Each row is a point on a tangle of strands that fork and nearly touch. The rows are in no order.
Points whose rows are less than 69.2 apart are linked; no others are.
(649): -15 -22  33  34  -9 -16 -15  18 -27   0   6  -1   3 -30 -37  31 -11   0  25  -8   4   7  34 -14
(49):   2 -38 -17   3 -15   7  -4   2  12 -16   8 -24   7  -6  -1  14  18 -22  17   6  -7  23  18  68
(144):  36  47 -15  10  -2 -10  17  -6  -1 -26   2  -6 -16  13  29 -15   1  11  17  14  13 -34 -31  22
(852):  37   5 -16 -19   8 -13  43 -10 -24  14   3   9  -5   0  31 -23  39   1 -12  38  12  11 -18  15
(522):   8 -63   2  -4  14   5   8  -3  16 -22  23   0  10 -12 -19  26  11 -15  10  -5   6  23  19  17
(611):  -6  -8  39   4   3 -12  18  -3 -29   9  -6   5 -12 -12  -2   5   1   3  23  -3  -9 -12   9 -49
(629):  25  22 -21   9   9  -2  34  -9  -9 -27   7 -10  -9  13   7  -6   7   7  31  10  31 -23 -52  25
(562): -16   8  18  29 -14  14 -40  12  -1   7  31  -6  -1  -7 -38  27 -17   0  15 -15  -5 -24  29  18
(451):  27 -46 -20   1  -4 -17  38 -10 -23 -19   1 -26   8  17  37 -12  32   2   2  27  34  -9 -28  15
(764):   8 -23   3 -25   0   4  -9   5  41  13  29   2   8 -11 -28  26  35 -13  18  -3  16   9  25  46
(137):  -5  37  -6  16   7  -1 -41  10  19   9  17  16   1  -2 -20   7 -32  11 -12  -2 -16  -2  13   3
(431):  -1  31  -3 -28  -8  -7 -14 -12  32  -9 -16  18 -20  13  -1 -47  -4  -8 -40  21 -26  18  30  -5
(445):  18   7  -4 -27   9  -3  -6   9  34  12  25  28   2 -10 -20  11  40 -14  -1   3  12  14  19  36
(700):   4   8 -14  32  13  -2 -13 -20  17 -17  16   8  -5   0 -23  17  -1   5   9 -10 -17   6   6  47
(415): -35 -12   6  11  -6  28 -19  21 -12   9 -19 -24  25  -3   1  15 -32   3 -22 -37  -9   4  -3  -7
(657):  17 -43 -18 -17  30  -4  53  -4  24 -13  -9 -23   3  13  -2   6  34   1  21  13  32  11 -17   9
(21):  31  26 -10  -3   5 -30   5 -22  21 -19   3  25 -37   8   7 -31  21  -2  -3  30  -7  12  19   9
(620):  18  34   4 -18   0 -12   1 -21  26 -12  -2  24 -29  12  11 -45   7   2 -22  24 -20   9  17 -20
(132):  -4  26 -11   5 -28  22 -30  11   6  21   0   6  12  -5   3 -18 -15 -10 -15   6 -18   5 -11  31
(91):  -9  -8  33  -9  -1 -14  -3   0 -26  24   5  14   1 -16 -20   9   9   3  13  -2 -16   1  28 -42
(521): -44  36  31 -28 -27   4 -35   9   6  11 -16   3  -9   0 -57  10 -23   5   1 -19  -4  -1  16 -20
(772):  -5  19 -17 -32  -2   5  21 -14   2   6 -35   1   2  22  18 -20  -6   0 -14   1  10  -3 -43 -30
(589):  18 -44  25  -2  21 -13  18  -7 -14 -20  18   8  -6 -15  11  30  18  -3  26   1   3 -11  16 -24
(161):  10 -33 -15   4  27  -4  36  -3  19  -6   1  -6   1   9 -17   5  19   2  33  -6  26   2 -32   9
(406):  11  50  10   1  17  -6   0  -2   8 -19  14   9 -23   3  13  -1 -28  19   7  12  -6 -36  -7 -24
(484): -26   5   0   0  28  -5  -9 -13  11   4 -13 -12   2   1  -1  12 -31  24 -11  -7 -14  -4   3 -40
(582):   1   6  24 -25 -26   2 -45  11   4  25  40  -1   2  -4 -25  -1  19 -15  17   4   0 -24  28   8
(760): -15  32  26 -11 -31   1 -44   1  11  17  -5   8  -6   3 -43  -2 -13   0  -6 -13 -14 -12  10 -21
(720): -16  21  36 -66 -27  35 -29  17  23  23   4  16  -4   0 -15  -7   7 -12 -15 -14  -8  -5  20  -6
(631): -48   7  29  24   3   7  -3  11 -13  12 -34 -15   4  -6 -27  19 -27  13  -7 -22  -9  10  25 -37
(304):  33  13 -18 -22   8 -11  15  -2  27  15  12  28  -1  -4  -7  -9  40 -13  -8  18  16  29   5  33
(387):   1   9   9 -36  -5  17   3  -3  -1  28  -2  35   7  -4   6   3  15 -20 -19  -7 -22   4   6 -24
(323):  -7 -44   9  25 -14  -1 -29  25 -10   2  19 -21  20 -23  17 -12 -16 -13  -5 -17   4  10  -1  25
(753):   6 -18 -22  44   8  -3   8 -12 -17 -18   0 -11  15   9  30  11 -12   6 -10   0   1  -8 -12  -1
(715): -20  -7   7  43  16  -1  15  19 -20   0 -17 -17  17   5  32  15 -24  25 -17 -18  13 -18  -9 -43
(117):  10  42 -12  12   5   1 -27   4  20 -11  21  26 -14  -2 -19  -5 -19   7 -17  14 -10   4  14  -5
(79):   2 -20 -34  53  22  -1  21  -3 -17 -34  -8 -25   3  18  28  10   6  10  -3   8  14  -2 -10  25
(622): -15   5  26  26 -21  -7 -39  16 -16  11  16  -9   2 -15 -46  31 -14   4  14  -6  -3 -18  39 -10
(399):  14  10 -32  10   7  -2  -2  -9  10 -14   4  12 -14   0 -13   1  13  -6  14  13 -11  28  12  54
(374):  17 -33 -29 -11  12 -14  56  -8   1 -13 -19 -31  -2  23  12  -5  47  -1  13  26  37  -3 -23  34
(782):  14 -59  18   0  10 -10   6   2  -4 -31  16   5  -7 -11  -3  34   7 -17  14  -3  14  14  18 -11
(717): -37  -2  24  37  14   2  14  22 -13   6 -28 -15  10  -2   3  23 -34  19 -20 -32   3  -9  16 -45
(112):   6 -47  -2 -14   2   3  -6   3  29  -7  17 -15   8 -10 -12  22  30 -20  16   0   0  13  22  46
(509):  12  44   8   7  16   6  -2  -3   8 -15  14  34 -28   9  -9 -14 -19   9  -8   9  -8 -16  -2 -30
(547): -15  15  34 -24 -44   4 -46  10  -9  31   7  -6  -5   4 -36   3   2 -12  10   0  -4 -32  28 -19
(105):   2 -14 -35  15   1  -4  11  -5  -3 -19 -13 -14 -10   1  -3   7  17  -4  19  14 -11  34  13  71
(138):  -8  30 -23 -14   9   5   1  -8  17   4 -34   7  -1  14  15 -15 -17   0 -27   2  -9  13 -22 -10
(259): -10  -3   3  38   1   1 -28  -9  12  -5  27  -6   5  -7 -30  22  -9  -3   9 -18  -4  -5  18  33
(107): -13 -12  24  -8 -25  -4 -40  14   9  20  39 -17   6 -20  -4 -11   7  -3  16   0   1 -14  18  16
(367): -25 -27  -4  19 -18  11 -25  27 -16  14  -4 -23  30 -11  20 -10 -25  -4 -17 -21  -8   7 -11   4
(127): -23  15   0 -12 -15  33 -29   9   3  21 -15  -2  20  -6 -11   0 -31  -4  -9 -22 -20   4 -12   3
(7):   4 -27 -40  35   8   4  17  -8 -12 -41 -19 -18  -6   9  14  15  11   2   7  10   3  24   5  42
(552):  -3  48 -25  10   5  27  29  -7  -6 -13 -31 -15   5  39  42   0 -10  24 -23   5   0 -31 -25   1
(518):  39   9 -15 -19  17 -10  38  -8  -3  18   2  26  -8   5  15 -14  46  -7 -19  13  22  20 -16  21
(489):  18  23 -20 -13  -3  13  32 -12 -34  -9 -10 -16 -10  19  36 -30   4  11  -3  32   3 -14 -36   1
(836):  13  30 -22   3   1  26  27   2 -31 -12 -17 -27   2  28  39 -16 -10  22  -4  16  -1 -32 -35   8
(170): -13  34 -20 -22  -3  -1  -5 -11  29  -5 -37   8 -10  12   3 -37 -17  -2 -39  -1 -14  23  -7   0
(119): -17  -1  -9   7   6   4  16  10 -22  -3 -25 -30  21  15  34   2 -21  31  -5  -4  13 -30 -38 -36
(474):  11 -43 -16  13   5 -15   4  -7 -12  -5  10  -3  15  -7  26  -4  10  -7  -1   2   8   3  -9 -13
(747):  21  18 -16 -21 -15  14  10  -3  -5  16  -7  35   5   0  12 -17  10 -27 -18   6  -9  19  -9  -1
(295): -17  17 -20  12  27   3   3  -3   5  14 -15 -12  10   9  20  -9 -24  28 -24  -5 -19  -4 -14 -11
(26): -53  29  29   7 -14   4 -13   9  -4  16 -33  -4   2   0 -48  18 -27  18   3 -33  -9   8  15 -21
(178): -11 -33  15  54   6 -16  -6  17 -15 -12  15  -1   6 -15 -20  16 -17  -3  15 -21  15  11  11  -4
(345):  25 -57  -4   7  12 -20  23   3 -20 -23   8 -12   4   4  38  -6  20 -10   1   9  31   5 -10 -10
(653):  14 -27  29   1   4 -11  26   6 -22  -3   0   8  -7 -23  19  19  17  -7  30   1   8 -10   8 -44
(155):  -7  14  19 -53  -7  24  -5   4  10  17   0  35   1  -3 -18 -10  -1 -13 -21  -4 -17  15  11 -24
(96): -13 -33  24   8 -30   9 -33  26   0  10  29 -19   9 -25  12 -11   0 -15  15  -5   5  -5   6  16
(142): -47   1   9 -32  -2  -6  -7  -9  10  20 -30   8   3   7 -25   0 -14   4  -5 -35   6  21 -15 -21
(394):  28  -3 -16   3  15  -4  34 -12 -11  -8  12  10  -6   3   0  -2  18   5  26  10  22  -9 -36  10
(605):  16  25 -21  -2 -21  18  -7   4   1  10   3  24   5  -7   2 -25 -10 -21 -14   7 -10  22  -8  27
(82): -21 -28  20  -5 -10 -11 -37 -12  10  13   3  -7  14 -12  -7   7 -15  -2 -14  -3 -25  -5  23 -21
(818):  20   9  -3  -3  17  -6  23  -4 -11  -1  18  23  -8  -7   9  10   8   1  32   4  14 -11 -25 -13
(498):  28  42 -14   6  15 -11   4 -13  10 -22   0   2 -25   6  28  -8 -10  13  13  18  -3 -19 -14   6
(776):  35  -2 -18 -19  -2   3  36  -9 -35  11   4  -7  -1  10  36 -24  17   5  -5  35  10 -12 -33  -9
(356): -18 -26   2   0   9 -10 -15 -12   4   1  -3 -16  10 -12  18   6 -20   9 -15  -3 -27   4  16 -24
(350):  -7 -15  25 -12 -15 -21 -26 -12  -3  21  15  10   6 -16 -20  10   8  -9  -3  -6 -21  -1  29 -24
(296): -24  23  19 -24   0  -4  15  -9  -2  16 -35  15  -7   6 -13  -6  -6   1   7 -20   1   7 -15 -51
(210):  -2 -35  -2  39  -7   4 -19  12  -7  -8  24 -27  19 -10   6  -7  -7  -3  -3 -23   3   6  -3  53
(487):   7  22   6 -34   0   3  23  -9   8   6 -24  28 -16   9  -1 -22  -2  -7  -5 -12   5  -3 -25 -46

A fork is a point with three links. Follow the links from the first point to the second and name the forks in between, in order.
(82) / (49) => (112)
(345) / (137) => (394)
(295) / (142) => (138)
(356) / (700) => (112), (105)
(210) / (720) => (323)
(374) / (764) => (105), (112)
(562) / (753) => (105)

A fork is a point with three links, a tip a point with one. Leave the first point through the second and follow the links. Name the first fork or tip that comes.
(657) / (374) => (105)
(782) / (589) => (138)
(760) / (547) => (323)
(489) / (776) => (112)
(629) / (144) => (137)
(582) / (547) => (119)
